Points on a hilly landscape, in no order, each with its height.
From any point a climber steps to the highest of the 2 points nearest to it. It stops when none of these is higher. Distance is the straight distance between rows; heights are no part of it.
K751 height 54.2: [111 205  75 125 170 127 161 119 143  96 175  96 102 121 114 193 137 151
 109 100 158 118 163 125 154  97]
K496 height 36.6: [165 192 111 177 186  79 184 162  81 139 141 149  81 125 136 125  84 120
  93 161  96 162 125 102 149 158]
K696 height 52.7: [182  98 143 103 115 196 119 136 109 145  71 104 135 165 145 103 142  68
 130 112 168 118 128 112  96 151]
K337 height 24.6: [114 133 143 110  85 108  77  83 145 110 153 102 159 121 110 109  74 137
 153 200 121 151  82 161 195 140]
K148 height 37.4: [114 160 138 155 138 144  62 104 121 129  69 129 157 161 181 108 115 154
 110  68 124 153 150 114  83 115]
K476 height 27.3: [124 147 137 124 159 143  84 106 141 106  92 128 171 122 156 101 118 100
 117 152 126 162  87 174 157  98]
K212 height 66.0: [143  96 161 132 138 152 157 170 115 167  92 152 104 153 143 122 158  69
  90 101 115 101 158  80  70 142]
K16 height 29.5: [116 166  69 162 164 102 100 125 115 138 160  96 124 108 124 144 107 149
  97  73 149  68 142 156  82 111]
K710 height 59.9: [164 121 101 172 124  92 150 159  81 180 141 118  92 116 115 129 132 113
 113 126 133  91 122 107 103 182]
K437 height 31.9: [118 134 164 136 109 105 175 128 118 116 127 169 137 125 115 113 140 149
 150 172 114 174  85 103 175 140]
K111 height 45.8: [164 180  89  93 171 165 154 133 136  91 147 134 163 146 151 101 138 171
 168  97 167 162 129 144 144  95]
K561 height 45.6: [ 86  60 127 133 103 119  47  85 138 132 109  94 107  91 108 118 129 170
 163 108 120 109 150 169 101  97]
K97 height 23.8: [116 107 143  74 109  95 127 121 176  90 199 131 114 136 116 146 120  98
  92 136 133  98 135 130 149 129]
K511 height 39.5: [180 144 131 114 135 156  87 103 124  85  66 129 156 177 187 107 112 155
 124  61 147 155 139 130  77 114]
K161 height 50.3: [192 124 115  87 132 177 144 151 126 122 119 122 141 184 149 121 150  77
 113  95 183 109 147 117  93 152]
K539 height 34.8: [111 200 106 160 197 150 150 138 142 112 132 117  86 134 121 191 147  75
  69 157 150 159 148 118 165 125]
K266 height 18.6: [ 56 171 132 172 145  86 115 110 131 147 131 154 132 100 121 129 126 151
 126 121 107 132 115 111 141  90]
K440 height 30.2: [ 80 135 187 170  90 102 161 105  98 127  77 186 151 109 121 115 112 163
 148 169  89 175  73 105 164 134]
K979 height 53.1: [161 134 117  98 190 135 167 162 139 101 131 151 125 134 160 112 133 106
  97 106 116 115 145 150  99  95]
K891 height 37.2: [129 180 105 170 212 105 114 136 135 121 137 124 115 121 149 158 134  92
  66 151 127 166 127 152 136 119]
K782 height 33.2: [139 165 124 140 163 115 143 139 103 124 113 144 147 112 146  76  99 124
 135 167  94 158  92 149 171 105]
K32 height 59.8: [152  42 157  48  83 181 128 101 148 140 107 115 121 132 117 125 120 135
 199 142 128 140 163 122 131 124]
K399 height 47.9: [206 118 123 120 111 138 143 146 122 137 125 116 124 177 165 123 188 103
 131 113 186 160 129  92 106 170]
K397 height 53.3: [167 108 117 103  75 171 137 121 162 163 176  96 162 126 113 113  76 154
 207 194 115 104 144 153 134 149]
K348 height 44.2: [105  90 124 132  84 124 142 137 133 157 154 121 135 103  85 131 163 172
 188 177 108 130 115 155 147 151]
K976 height 30.0: [206 126 112  87 168 167 165 166 135 110 146 114 139 164 134 126 154  72
 111 159 168 161 123 152 142 153]
K565 height 33.3: [152 160 103 143 185 136 174 163 135 119 151 114  63 136 104 182 154  62
  74 166 158 139 154 121 145 157]
K431 height 40.2: [113 108 157  81  70  96 159 105 145 125 178 146 110 118  97 158  58 126
 125 117 139  57 131 104 139 158]
K464 height 48.5: [165  80 121 129 117  75 135 150 125 131 167 102  99 112 125 109 123 111
 111 158 107 115 121 156 129 156]
K102 height 43.3: [144  76 188 145  93  88 165 152 111 134 104 155  95 129 129 127 143  87
  99 169  91 148 102  97 132 159]
K356 height 13.5: [ 89 160 107 165 142 180  63 117 126 144  96 122 156 149 133 138 152 104
  98  99 156 114 125 119 101 122]
K29 height 60.5: [134  97 167 167 143 142 160 179  94 153  65 147 112 109 155  77 130 124
 137 125  49 153 137 106 106 108]
K186 height 56.4: [141  63 147  80  83 160 123 106 158 146 144 105 135 108 111 114  92 157
 202 180  99 125 148 151 137 132]
K450 height 26.9: [145 134 123 112  98 122 116 119 134 134 177  99 150 127 104 114  59 119
 138 191 127 115  95 156 177 165]
K584 height 8.5: [140 171  80 186 127 142 122 132  81 178 130 114 128 136 119 143 144 148
 139  79 180 108 127  86  90 172]
K385 height 36.7: [162 136  97  98 105 151 182 145 143 160 203 106 138 133 100 168 131 143
 170 139 175 108 146 116 147 171]
K407 height 47.5: [ 98 127 153 164 169 106 103 144 132 146  96 149 123 113 177 103 131 133
  93  99  69 141 156 130  93  92]
K178 height 54.8: [ 88 127 128 114 104 113 132 109 158 114 175 140 138 119 102 137 164 186
 171 119 154 139 127 122 148 111]
K316 height 18.3: [177  62 143  79  85 134  74  97 161 124 150  76 126 141 133 139 100  88
 121 163 156 123 133 160 124 174]
K478 height 6.4: [103 216  88 196 158 112 149 124  90 149 146 117  98 110  93 183 115 141
 111 137 156 132 120  96 146 155]
K922 height 39.6: [122 142 119 170 178  63  99 130 132 122 144 121 121 104 154 115 146 127
  90 160  98 173 108 159 131 105]
K222 height 8.6: [141 117 158 104 107 151 219 154 115 149 128 167 135 143  99 136 153 101
 148 152 151 127 113  94 146 164]
K702 height 31.3: [178  87  96 112 100 118 102 139 163 138 193  68 139 138 129 140 172 133
 153 181 160 145 133 169 130 174]
K230 height 34.7: [ 99 161 120 152 119 107  51  96 135 113 102 123 140 165 153 137 123 143
  88  68 140 112 148 108  78 125]
K260 height 55.6: [145  60 132 161  48 131  85 102  85 146  61  91 111 110 118 136 134 170
 197 120 131 166 118 119 113 142]
K597 height 36.9: [132 192  73 147 139 117 173 141 102 127 159 114 101 116  88 152 155 174
 175 190 131 174 119 146 171 158]
K787 height 52.4: [111  72 142 168  71 113  87 112 115 134  93  98 113 102 112 114 169 191
 195 132 116 164 124 146 121 118]
K432 height 57.2: [170 109  92 154 138 123 171 185  66 179 125 112  98 109 111 101 120 109
 128 155  90  85 122 147 114 163]
K406 height 17.0: [133 132 122  99 146 173 160 161 139 135 151 119 121 163  93 167 133  39
  73 130 162  82 144 120 138 136]
K378 height 49.3: [129  60 119 148  96 110  69 115 137 134 131  68 119  94 120 100 156 196
 187 121 129 135 146 182 106 112]
K914 height 59.5: [148  76 147 112  54 164 123  89 102 142  75 116 136 125 113 128 128 175
 210 128 155 159 117 109 138 152]
K990 height 39.0: [130 163  85 129 107 143 151 134 126 136 176 112 143 139  83 165 175 162
 177 198 157 176 106 145 184 172]
K701 height 51.7: [108 118 157 142 107 119 158 113 145 115 126 172 137 137 133 132 209 192
 167 110 150 189 130  90 121 123]
K788 height 58.6: [117 138 139  68 125 116 132 108 168 100 180 121 151 104 127 117  41 128
 134 147 111  92 122 159 174 104]
K814 height 33.1: [113 139 122  80 143 147  84 109 184  53 101 136 168 169 144 150 152 102
  89 111 138 109 147 153 119  91]
K527 height 49.8: [153  92 160 132 116 122  96 121 111 124  92 126 102 141 151 109  96  71
  79 111 118 108 127 115  96 146]
K291 height 22.7: [152  93 161 174 112  85  98 138 129 115 123 119 108 145 154 118 175 101
  94 166 105 197 106 115 130 147]
K573 height 5.6: [ 94 222 107 181 181 108 151 131 112 147 145 148 105 125 132 176 132 158
 108 108 135 168 153  76 131 136]
K415 height 25.7: [112 138 120  72 128 106 134 128 176  61 164 138 137 155 126 153 125 116
  87 100 131  80 157 124 136  99]
K208 height 30.4: [150  95 150 143  58  72 142 133  80 147 123 119  96 111 105 107  73 131
 136 181  69 107  83 146 149 173]
K633 height 31.2: [123 127 112 106 100  83  70  90 145  77 124 118 120 164 131 146 107 136
  94  69 146  69 161 114  78 131]
K122 height 16.2: [ 57 154  99 181 179 114  83 134 137 159 114 134 133  91 134 131 149 143
 105  90 102  96 156 150  96  74]
K10 height 35.3: [122 174  95 153 134  76 186 141  87 143 162 143 110 103  94 128 114 182
 160 162 108 143 106 126 163 143]
K895 height 35.8: [ 93 152 125  99 114 179 140 118 151 106 122 166 155 165 115 140 177 159
 164  84 166 130 147  89 131  99]
K141 height 28.5: [ 94 128 187 184 100 128 101 110  94 142  46 149 136 121 138 112 109 127
 133 166  75 186  83 102 153 133]
K94 height 50.2: [142 119  93 116 124 179 139 149 142 168 185  86 156 109  98 131 103 143
 175 162 130  85 149 161 128 142]
K11 height 42.5: [116  91 134 119  78 145 101 110 138 151 115 120 114 146 112 161 166 105
 127 101 175  87 134  98  95 165]
K835 height 29.0: [131  99 132 167 121 154  70 115 108 128  68  94 136 117 151  89 146 152
 158 113 123 164 122 151 103 105]
K136 height 44.5: [152 121 148 116 151 146 161 154 118 122  81 166 119 147 174  84 122 150
 130  58  91 120 178 104  72  93]
K731 height 51.2: [101 119 183 144 126  61 141 120 132 120 129 179  92 116 151 114 101 128
  93 122  77 138 124  86 128 120]
K578 height 29.9: [105 104 141 144 116 100 122 123 108 136 110 125 115  81 117  83  96 167
 169 139  80 117 111 146 140 104]
K373 height 32.1: [129 149 134 174 100  55 129 130  73 144 129 128 115 105 115  90  66 149
 129 165  78 121  74 140 154 145]
K277 height 49.2: [ 84 105 176 159 127  74 122 119 131 132 101 163  94  96 155 105 116 164
 130  96  68 140 147 107 107  82]
K366 height 55.0: [195  92 129 131 119 121 157 170  82 167 123 100 111 124 119  87  75  77
 112 155 106  74 115 153 119 177]
K753 height 38.7: [154 135  97  84 122 123 177 148 145 135 207 121 118 127 115 138 112 153
 151  96 151  80 160 118 125 135]
K698 height 33.5: [110 205  78 139 222 154 146 135 141 119 110 125 133  99 145 183 134 112
  92 100 121 114 158 172 129  75]
K293 height 20.8: [132 152  84 108 153 158 116 133 162  96 181  87 130 160 113 196 172  87
  78 129 184 125 149 149 140 132]
K305 height 43.6: [103 115 146 118  85  83 128 111 137 123 154 151 102 131 106 162 112 113
  92  95 142  63 132  90 107 154]
K480 height 40.6: [ 97 151 160 144  98 148  68  68 115 117  74 136 153 143 141 106 114 141
 154 133 142 180  92  98 154 119]
K233 height 62.8: [126 160 121  61 163 112 139 117 182  79 171 126 171 115 140 153  71 126
 105 117 113  84 130 193 165  71]
K660 height 45.5: [137  96 126 144 158 143 118 149 126 134  94 130 116 122 159  98 152 137
 119  78 103 113 161 142  65  96]
K327 height 12.0: [105 139  99 134 119 205  96 130 119 154 113 104 158 137 104 127 150 116
 147 106 172  94 121 123 119 138]
K68 height 7.4: [137 188  74 201 133 132 135 136  69 175 137 106 111 130  89 169 129 127
 122 129 175 115 111  95 127 192]
K533 height 28.0: [ 86 146 124  79  95 110 104  97 165  61 124 139 142 170 111 160 107 136
 109  88 132  58 164  97 127 102]
K311 height 40.8: [164  99 106  94  83 112 156 140 137 170 176 103 110 126 124 148 116 133
 152  88 167  50 156 112  97 175]
K499 height 35.0: [166 177 120 160 171  76 154 144  91 126 136 142 117 125 147  92  61 102
  89 167 102 147  90 136 165 135]
K862 height 10.8: [129 126  73 166 130 180 102 146  91 183 124  83 143 109 100 113 141 132
 154 114 156  81 126 144 101 156]
K729 height 55.4: [ 83 171 127 120 184  94 144 132 159 109 131 176 133 106 152 127 123 106
  97 117  81 124 150 134 153  58]
K300 height 35.1: [108 165  83 132 219 159 175 161 132 132 128 129 104  81 120 148 141 115
 121 136 107 115 160 160 141  84]
K425 height 43.5: [195  77 112 104  83  94 128 133 141 149 167  82 109 130 148 120 141 153
 167 110 162 107 147 135 104 172]
K224 height 30.5: [155  80 144 158 101 169 103 137 122 124  65 110 126 138 161 101 193 158
 176  99 133 193 146 112  96 116]
K484 height 44.3: [140  90 193 107 113 128 144 128 119 111  88 153 106 135 135  99 111  81
 116 160  96 152 112 100 145 129]
K665 height 40.9: [110 173 114 164 143 191 138 144  83 176  87 152 147 140 127 111 123 138
 140  70 144  98 136  78  96 133]
K410 height 59.0: [164  70 152 147  98 157 168 169  89 146  57 127 106 108 137  84 145 147
 188 117  81 148 133 113 103 116]
K271 height 31.4: [102 133 145 133 135 117 125 123 116 129  84 139 146  86 136  65 107 142
 170 175  66 153  96 164 181  77]
K345 height 23.3: [119 147 107 107 159 142 111 128 166  95 174 105 146 132 118 154 147  95
 102 165 158 153 114 165 172 118]
K360 height 33.7: [130 114 151  66  81 162 163 110 153 108 137 154 146 150 118 130 153 164
 188 107 170 140 138  90 140 135]
K865 height 34.6: [123 101 132 106  94 123  56  58 115 111 105  91 128 110 128 107  62 166
 166 123 132 146 120 149 141 106]
K190 height 36.3: [ 98 115 139  91 126 152  57  82 162  79  82 133 144 147 145 126 133 110
 115 122 136 138 132 146 127  91]
K830 height 46.5: [148 165 158 166 137  96  90 104 108 111  90 127 151 131 181  79  83 137
 118 137 110 192  93 127 146 115]
K672 height 38.0: [105 137 103 156 148 164 170 161  98 174 130 135 116 110  81 144 146 109
 131 136 134  88 127 113 128 144]
K741 height 21.6: [155 102 124  88 104 126 130 137 157 133 190  99 125 144 111 150 121  88
 113 140 165  90 140 132 136 165]
K225 height 23.5: [190  93 127  55 130 173 160 141 134 122 129 113 137 131 142  90  80 133
 156  94 135  79 156 156  93 127]
K804 height 9.5: [128 104 147 119  94 112 191 149 120 152 149 154 121 126  82 151 136 101
 125 190 126 116 100 126 158 181]
K336 height 21.4: [125 133 129 138 195  94 107 151 166 104 139 152 120 147 177 139 190 130
  68 103 104 178 168 142  86  97]
K346 height 13.6: [117  58 173 107  66  98 138 102 134 131 127 136 108 111 106 148 137 131
 143 151 128 128 114 110 134 163]
K382 height 55.3: [182  73 168 108 130 193 131 156 108 127  55 108 129 146 151  86 142  58
 128 151 115 157 121 136 104 131]
K53 height 42.2: [ 89  52 156 134  99 116  66  85 115 125  75 118  95  96 118 125 119 143
 150 128  91 148 132 129 121  90]
K468 height 24.9: [136 116 154 138 135 109  73 113 141  94 113 118 133 140 155 110 134  86
  83 161 125 168  92 147 137 129]
K777 height 24.8: [125 133 122 101 155 103  95 122 161  96 163 115 138 125 133 154  86  81
  58 128 131  80 113 186 135 116]
K232 height 24.5: [138 116 122  54 116 175 160 138 149 115 136 133 140 146 120 117 115 130
 154  88 140  68 169 126 110 114]
K252 height 34.1: [ 66 169 143  99  95 164 157 106 135 130 155 143 160 128  86 167  73 114
 121 121 147  72 100 100 194 116]
K641 height 28.4: [132  84 120 120  83 139  70 113 164 135 165  71 152 124 110 125 154 153
 176 200 122 153 121 182 143 152]
K683 height 45.4: [154  60 168 130  90  51 144 141 136 130 157 129  78 122 122 130 140  80
  89 169 105 121 111 122 132 170]
K82 height 36.8: [ 98 133 159  99  67 144 156  97 134 141 165 132 153 123  80 163  56 122
 140 143 156  78 101 101 170 166]
K494 height 47.6: [143 198 112 124 174 122 156 125 125  98 147 150 149 138 158 101 119 153
 145 119 141 179 115 118 161  96]
K436 height 39.7: [143 143  84 182 146  91 123 149  89 148 143 105 109 114 119 112 163 159
 137 150 119 155 119 144 119 139]
K690 height 14.9: [ 96 173  89 164 178 159  76 123 127 145  91 123 168 122 149 128 135 134
 106  77 134 100 138 162  92  87]
K546 height 75.1: [ 95 100 162 115 104 169 119  88 107 129  46 171 121 129 125 117 111 166
 176  88 113 146 146  85 116  87]
K495 height 46.8: [161  69 174 101  88 133 110 112 114 126  92 116 101 149 128 122 115  64
 114 150 137 138 117 104 126 159]
K983 height 18.8: [107 139 102  99 171 175 126 150 163 103 143 113 138 152 112 187 166  63
  64 126 149  89 153 157 127 103]
K198 height 47.1: [ 93  96 109 117 120 165 109 136 158 151 165 102 145 104  90 126 162 159
 181 147 132 106 142 163 133 118]
K347 height 9.6: [169 126  84 159 110 150 108 143  97 172 124  89 132 140 129 129 175 130
 147 104 184 118 123 114 100 176]
K457 height 25.5: [117 128 110 111 121 151  87 118 162 121 176  88 166 132 110 134 145 127
 149 190 153 155 107 170 171 138]
K226 height 31.8: [168  65 129  85  95 158  67  75 110 119  92  85 126 124 133 117  63 131
 157 128 137 141 129 153 124 132]
K982 height 27.8: [176 107 105  93 184 164 147 160 150 107 144 105 148 130 137 118 168 113
 134 180 131 167 117 199 142 124]
K792 height 49.5: [152 174 137 115 184  88 163 138 141  89 136 178 132 142 191  96 113 145
 108 103 101 179 140 115 136  87]
K855 height 57.3: [120 164  90 136 162 107 144 131 143 107 181 128 105 130 120 163 178 153
 124 120 160 158 144 112 132 115]
K458 height 24.0: [160 123 123 162 195 151 108 154 127 127  92 124 149 127 178 104 176 134
 116 119 110 184 125 163  91 102]
K778 height 43.7: [ 88 198 133 147 116 141  81  84 119 126 102 146 164 151 144 118 108 147
 131  97 155 141 106  90 141 112]
K817 height 52.5: [184 103 144 158 119 121 124 147  82 145  94 108 110 131 143  92  94  79
  96 141 109 119 100 129 114 160]
K991 height 52.8: [ 70 165 133 100 146 115 163 130 157 105 155 164 130 117 115 148 104 104
 103 120 103  89 131 113 179  73]
K575 height 63.6: [108  77 146  96  87 181 114  98 132 141  92 126 129 121 103 123 140 147
 185 126 141 122 137 120 128 132]
K971 height 25.8: [134 123  89  85 148 161 132 145 160 103 152 122 143 141 128 135 158 144
 135  79 151  84 169 155  91 102]
K868 height 43.4: [157 147 148 126 163 140 162 167 114 136 107 173 125 171 177 109 131 118
  89  72 107 144 174  75  82 133]
K257 height 26.1: [144  94 126 101  97 141  39  79 145  90 100  98 126 166 144 141 144 100
 100 105 172 132 132 137  93 148]
K414 height 4.9: [109 187 123 180 156  76 163 130 119 138 162 163 111 131 139 162 163 197
 125 111 137 205 142  74 123 140]
K879 height 41.6: [126 111 123 115  66 128 186 137 129 147 153 143 153 138  89 154 183 170
 186 201 131 166 104 151 165 180]
K483 height 54.9: [137 128 111  96 155 103 126 130 168 121 207  99 151  88 121 137  51 125
 117 174 103  94 125 196 156 116]
K405 height 48.9: [119 140 181 142 125  77 103 102 128 105 108 155 121 134 173 100  89 120
  95 131  93 179 111  98 144 113]
K180 height 29.7: [148 130 121  96 124 140  80 117 158  79 128 117 144 183 140 147 136  80
  68 104 169 103 134 137 102 142]
K50 height 31.5: [ 95 174  64 141 188 142 132 138 128 130 152  92 122  94 112 176 114 126
  94  96 132  61 155 174 120  85]
K493 height 10.7: [105  97 152 126  47  98 183 123 115 152 139 153 142 117  77 151 111 141
 144 216  96 122  87 160 164 193]
K692 height 53.2: [ 93 165 159 139 175  72 160 145 138 131 136 194 110 116 156 118 104 108
  84 129  69 137 136  96 147  95]
K419 height 51.4: [125 136 132 116 176 175 172 168 124 139 110 161 124 135 131 109 149  88
 111 122 116 117 146 109 118 103]
K49 height 45.9: [107 113 142 145  97 133 115 113 141 133 129 144 125 146 118 155 198 127
 127 115 169 141 117  92 113 156]
K244 height 28.6: [103 138 128 145 157  93 126 129 116 135 121 136 123  79 137  83  76 131
 122 121  84  90 114 150 134  92]
K796 height 36.5: [141 125 152 167 168  88 143 166 125 139 145 155  98 141 159 129 159  98
  67 142  96 176 142  92 115 147]
K939 height 49.1: [ 88 110 169 120 112 136 130 119 164 109 111 182 126 157 135 146 211 141
 128 106 133 168 147  80 108 115]
K617 height 33.4: [129 131 141 156 125  85 170 138 122 127 154 163 113 130 119 147 176 139
 121 149 133 172 111  87 139 156]
K844 height 41.8: [179 152 116  72 146 159 108 110 147  68 111 132 173 167 163 117 116 148
 126  82 163 129 121 163 105 111]
K130 height 62.0: [123 130 182 158 160 155 152 170  93 170  66 164 123 133 159  88  99  88
  95 126  67 139 133  86 117 130]
K810 height 22.8: [174  47 135 103  77 103  70  97 142 106 114  85  91 142 155 142 158 112
 125 111 155 152 146 127  97 148]
K259 height 39.4: [ 92  74 160 130 125 146  71 104 146 116  78 127 113 121 139 115 161 103
 121 144 102 154 129 132 121  98]
K809 height 51.5: [146 122  88 132 153  69 123 145 130 134 203  85 114  88 110 125  96 136
 115 170 108 104 122 191 133 142]
K998 height 39.3: [116 186  99 120 135 199 153 141 102 137 113 144 158 155 116 131 106 124
 133  67 160  70 139  87 124 115]
K719 height 44.0: [189 162 114  80 170 148 157 133 127  86 136 135 163 139 164  98  82 147
 136  97 148 134 112 160 131 109]
K747 height 50.8: [ 91 214  80 145 160 156 123 120 126 114 135 116 145 147 121 187 124 121
  86  89 156  99 146 114 149  93]
K4 height 46.9: [ 95 105 150 134 101  90 186 137 127 147 159 168 104 115  88 181 138  97
  84 119 147  73 124  93 114 166]
K245 height 38.1: [144 157 109 183 177  86 151 157  93 151 143 138  95 118 145 120 131 144
 104 123 101 161 142 109 107 140]
K243 height 31.7: [156 107 142 109  95 162 122 107 128 109  96 136 134 153 146  99 164 169
 191  92 161 170 138  99 120 120]
K183 height 17.4: [ 52 132 120 182 145  81 111 131 132 161 147 144 107  87 106 148 165 157
 116 109 106 107 138 122 101 103]
K985 height 47.0: [ 61 204 106 174 130 142 105 104 114 147 128 136 153 132 112 164 127 148
 120  86 161 115 116  89 136 113]
K312 height 20.7: [205  68 153  82 106 125  98 111 133 103 128  82 128 131 145 109  64  93
 113 167 126 133 108 175 130 161]
K433 height 29.8: [114 106 148 130 128 163  93 120 127 116  63 121 147 110 139  80 132 115
 159 180  90 172  96 164 165  96]
K755 height 51.1: [154 141 138  89 146  97 155 131 150  75 142 168 116 157 165 103 122 140
 108  84 121 135 153 109 108 101]
K227 height 63.1: [157 100 131 167 132 111 128 162 100 177 118 125  93 132 139 126 134  71
  75  98 128  80 144  98  69 167]
K605 height 42.1: [155 181 102 184 183  73 105 130 108 125 123 111 144 113 163 106 134 158
 117 162 107 210 101 178 133 108]
K334 height 21.9: [130 117 111 103 152 161  86 126 158 122 155  85 166 111 121 148  94 104
 101 136 141  81 113 206 124 126]
K758 height 71.8: [ 60 129 171 128 122 185 145 117 119 148  52 197 143 128 123 123 136 143
 153  96 106 122 142  77 115  97]
K350 height 68.4: [ 61 123 150 123 101 187 145 106 113 154  79 166 145 110  90 130 115 148
 170  93 135  82 126  97 119 121]
K708 height 27.4: [117 111 164 189 113 137  70 119  94 137  44 113 132 112 163  94 110 139
 139 131  78 194 112 121 124 106]
K422 height 34.3: [169 115 104 101  80 137 121 116 161 147 199  86 152 144 119 146 131 157
 182 150 178 128 133 134 143 177]
K504 height 15.6: [125  53 155  77  81 110  86  87 165 109 151 107 103 118 116 139 119 118
 137 153 127 125 138 138 133 138]
K654 height 37.5: [126 116 148 149  80 104  57  65  97 112  80 100 128 122 130 107  94 163
 163 138 127 189  94 119 145 115]
K330 height 19.2: [134 114  89 103 120 169 100 134 166 142 189  73 149 130 107 170 120 103
 108 123 165  64 152 166 112 147]
K443 height 39.8: [117 102 137 131  99 156 155 143 113 173 113 139 123 121  98 140 149 105
 136 113 151  79 125  97 106 162]
K521 height 50.0: [ 84 146 132 116 141 109 189 145 140 118 172 168 100 126  95 184 136 100
  80 119 127  89 141  91 148 116]
K467 height 12.1: [ 94  72 172 134  59  71 157 102 120 124 127 151 116  91  89 139 110 153
 145 186  86 131  89 137 155 161]
K767 height 63.9: [132 127 187 133 135 181 172 158  98 165  69 174 126 161 135 110 130  67
 106 116 116 129 129  66 102 143]
K455 height 34.9: [121 114 153 143 149  84 192 164 131 138 155 180  86 122 118 153 170  98
  85 153 101 144 134  88 126 144]
K204 height 27.0: [121 148 113 129 173 103 113 127 136 114 134 131 136 106 146 123  96 110
  80 103 113  87 122 170 113  94]
K108 height 37.6: [106 195 115 117 125 171 149 119 122 113 112 168 160 162 129 123 123 170
 163  61 159 112 139  80 127 104]
K681 height 41.9: [139 110 111 146 107 123 128 142 114 146 142 109 127 124 107 123 174 139
 153 159 137 138 109 136 138 161]
K970 height 44.4: [139 179 138 192 131  71  91 121 100 128 108 115 152 130 173  84 124 184
 138 142 104 226  97 129 144 107]
K644 height 59.4: [ 51 148 112 139 117 132 116 106 139 141 149 135 143 100  92 138 133 182
 168  95 145  90 127 127 139  95]
K638 height 22.2: [ 74 163 150 114  95 114 113  87 145 112 152 137 165 115 100 123  97 152
 164 174 136 152  77 130 211 119]
K630 height 25.6: [139 139  90 142 194 156 112 145 135 119 125 111 149 119 140 123 181 122
 127 159 138 173 115 182 131 107]
K610 height 22.4: [192  95 136  85 124 141 131 124 120 118 132  98 134 117 144  86  59 132
 149 131 118 110 118 168 121 142]
K743 height 33.6: [106 136 123 173 121  55 155 140  92 151 161 140  98  97  95 127 103 146
 118 160  97 107  94 123 143 153]
K822 height 58.8: [103 149 126  79 175 105 132 121 184  79 128 161 160 106 151 140 113 100
  93 117  92  97 132 191 153  51]
K989 height 63.8: [ 29 150 144 132 109 127 155 104 134 135 120 180 143  96  89 150 107 166
 146  88 120  69 127 101 134  93]
K955 height 7.8: [118 155 154  87 133 180 212 150 118 128 123 180 148 138 106 113 120 117
 157 123 137 118 118  80 156 118]
K155 height 31.6: [189 164  94 117 179 157 176 159 120 117 149 120 105 159 127 154 139  76
  95 126 176 139 147 119 126 152]
K253 height 45.7: [197  97 107 115 101 113 131 137 139 129 150  96 120 153 165 119 192 153
 164  98 185 154 141 121 104 157]
K744 height 42.3: [139 154 128 146 135 148 152 148 100 160 107 163 126 158 150 123 139 140
 121  61 137 116 156  63  77 148]
K398 height 27.5: [126 153  77 126 160 109 118 140 142 102 141 126 134 139 132 143 138 154
 100  58 138  63 170 146  69  98]
K890 height 57.5: [183  58 162 121  88 157 156 171  91 136  56 110 104 126 135  93 137  93
 162 157  83 151 120 124 119 137]
K251 height 28.7: [156 110 131 119  78 101 143 140 116 159 177 108 123 120  96 114  49 117
 137 208  82  88 107 160 160 179]
K848 height 36.4: [111 178  79 147 187 182 194 166 103 151 127 108  90  91  83 161 146 128
 155 154 126 111 154 132 151 131]
K215 height 54.5: [106 121 118 132 140 103 134 130 156 108 173 143 113 130 124 135 218 174
 154 121 148 176 142 119 127 104]
K689 height 22.6: [142 160 103 158 202 112 104 139 143 118 124 131 139 133 179 131 169 168
 105  83 125 175 154 161  77  94]
K199 height 20.1: [ 56 167 146 125 123 115 113  93 147 117 117 159 152 105 121 117 111 143
 148 129 120 130 103 116 179  82]
K66 height 21.3: [116 115 144 130 130  77 107 123 144 111 164 130 106 133 121 134 103  67
  59 149 130 103 108 128 141 139]

For each start below, name the point where the climber stops.
K835 | K729
K180 | K575
K312 | K855
K982 | K729
K97 | K979
K345 | K212
